A landscape with many valleys, sampled at points; each row gives a point and its height.
From any point a ball rolls to the lowest of the 5 points nearest to it. It stops when none of these is lower. Distance is the straight distance between rows; heights are no part of it.
j_124 h=29.8: 1, 6, -6, -6, -10, -10, 3, 3, -6, -27, -10
j_996 h=55.3: -20, -4, 4, -18, -9, 19, 2, 6, -5, 5, 2
j_35 h=39.2: 6, -3, 16, -9, 1, 0, 19, -34, 11, 8, -1
j_37 h=45.9: 1, -2, 11, -8, 13, -8, 14, -30, 15, 8, -2
j_206 h=33.5: 8, 10, -3, 6, -7, -22, 1, 26, 11, -20, -4
j_224 h=47.9: 4, 5, 6, 25, -5, 3, -15, 3, 16, 5, 6
j_796 h=54.8: 7, -18, 5, -16, -4, -4, 2, -2, -24, -26, 2
j_630 h=57.0: -15, -12, -2, 18, -29, 12, -4, 7, -13, 8, -6
j_368 h=20.3: 6, 5, -12, 1, 6, -8, 4, 2, -9, -17, -5
j_708 h=39.3: 4, 8, -6, 8, -19, -17, -2, 27, 2, -14, -13
j_34 h=24.1: -3, 7, -4, 4, 12, -11, -11, 20, 19, 11, 2
j_743 h=33.4: 14, 2, -15, 2, 7, -24, -23, 21, 9, -2, 6
j_804 h=51.3: -6, -12, 20, -23, -12, 21, 2, 8, -6, 7, 13
j_350 h=50.7: 0, 0, -4, -9, 3, -3, -30, 4, 27, 7, 8
j_971 h=6.0: -2, 14, 16, 9, -1, 10, -3, -5, 17, 4, 7
j_118 h=42.9: -4, -17, -7, -13, -1, 3, -1, 11, -26, -16, 1
j_347 h=42.1: 7, 5, 19, 5, 10, 0, -14, -3, 20, 3, 11
j_169 h=38.0: -4, -4, 4, 7, -20, 23, 4, -2, -18, -1, 4
j_388 h=29.2: -3, 5, -17, 6, 2, -8, 9, 16, -9, -9, -13
j_936 h=14.1: 13, -5, -5, 26, 13, 5, -17, -1, 2, 16, 11
j_412 h=61.2: 4, -12, 2, -5, 5, -17, 10, -21, -5, -22, -11
j_242 h=28.1: 14, 8, -3, 7, 12, -19, -3, 13, 3, -16, 5
j_376 h=19.9: -2, 11, 8, -5, 11, 9, 5, -10, 15, 3, 0
j_704 h=37.7: -7, -3, -20, 10, -19, -12, 5, 26, -11, -7, -17
j_531 h=32.4: 5, 3, 10, -5, -9, 16, 7, -26, -8, 3, 3
j_228 h=30.8: 7, 1, 14, 8, -5, 5, 8, -28, -3, 4, 1
j_758 h=51.5: -6, 9, -10, -10, 10, 3, 12, 0, 3, 8, -4
j_127 h=38.8: 8, 9, 14, 7, -1, 7, 6, -21, 5, -2, 11
j_44 h=66.2: -23, 6, 5, 7, -23, 6, 4, 12, 8, 11, -13
j_406 h=26.5: -17, 10, -3, 0, -5, 4, 7, 11, 14, 8, -5
j_736 h=28.2: 16, 0, 6, 25, 7, 2, -18, -4, 4, 3, 14
j_21 h=38.9: 7, -1, -2, -11, 27, -13, -15, -1, 17, 5, 6
j_733 h=37.5: 2, 2, -14, 13, 7, -24, -10, 29, 5, 0, -5
j_684 h=31.7: -5, -4, -16, -6, -6, -5, 3, 7, -23, -19, -5
j_235 h=16.7: 8, 2, 1, 14, -6, 13, 10, -18, -12, 5, 6
j_411 h=61.5: -5, -14, 4, -24, 11, 8, 6, 3, -18, 3, 8
j_900 h=50.4: 3, -5, -12, -9, 19, -13, 13, -23, -6, -10, -9
j_676 h=21.0: -6, 1, 1, 29, -17, 15, 2, 4, 0, 4, 1
j_985 h=38.6: 22, -6, 4, 16, 7, -1, 7, -39, -5, 17, 0
j_168 h=59.0: -10, 2, -5, -25, 4, 13, 7, -4, -4, 0, -3
j_634 h=64.0: -12, -3, 7, 30, -20, 1, -4, 11, -2, 12, -12
j_912 h=43.2: -9, 1, 11, -18, -13, 23, 2, -11, -9, 5, 5
j_20 h=41.3: 7, 1, -7, -10, 18, -12, -18, 13, 16, 12, 9
j_219 h=37.6: 0, 6, -4, -5, 25, -7, 9, -8, 4, -1, -5
j_573 h=32.5: 16, 0, -9, 0, 20, -20, -18, 11, 8, -4, -1
j_677 h=47.8: -15, 7, -13, -2, 4, -6, 10, 20, 3, 9, -10
j_267 h=44.9: -5, -3, 8, -22, 5, 7, 8, -24, 1, 9, -1
j_830 h=48.6: -16, -3, -17, -15, 1, 8, 5, 9, -16, 3, -2
j_572 h=45.6: 7, -13, 17, -6, -18, 27, 0, -8, -20, 5, 15

Where does a ball stop that starts at each point below?
j_406 => j_971
j_35 => j_235
j_996 => j_235
j_804 => j_235
j_219 => j_971
j_573 => j_368
j_37 => j_971
j_708 => j_368
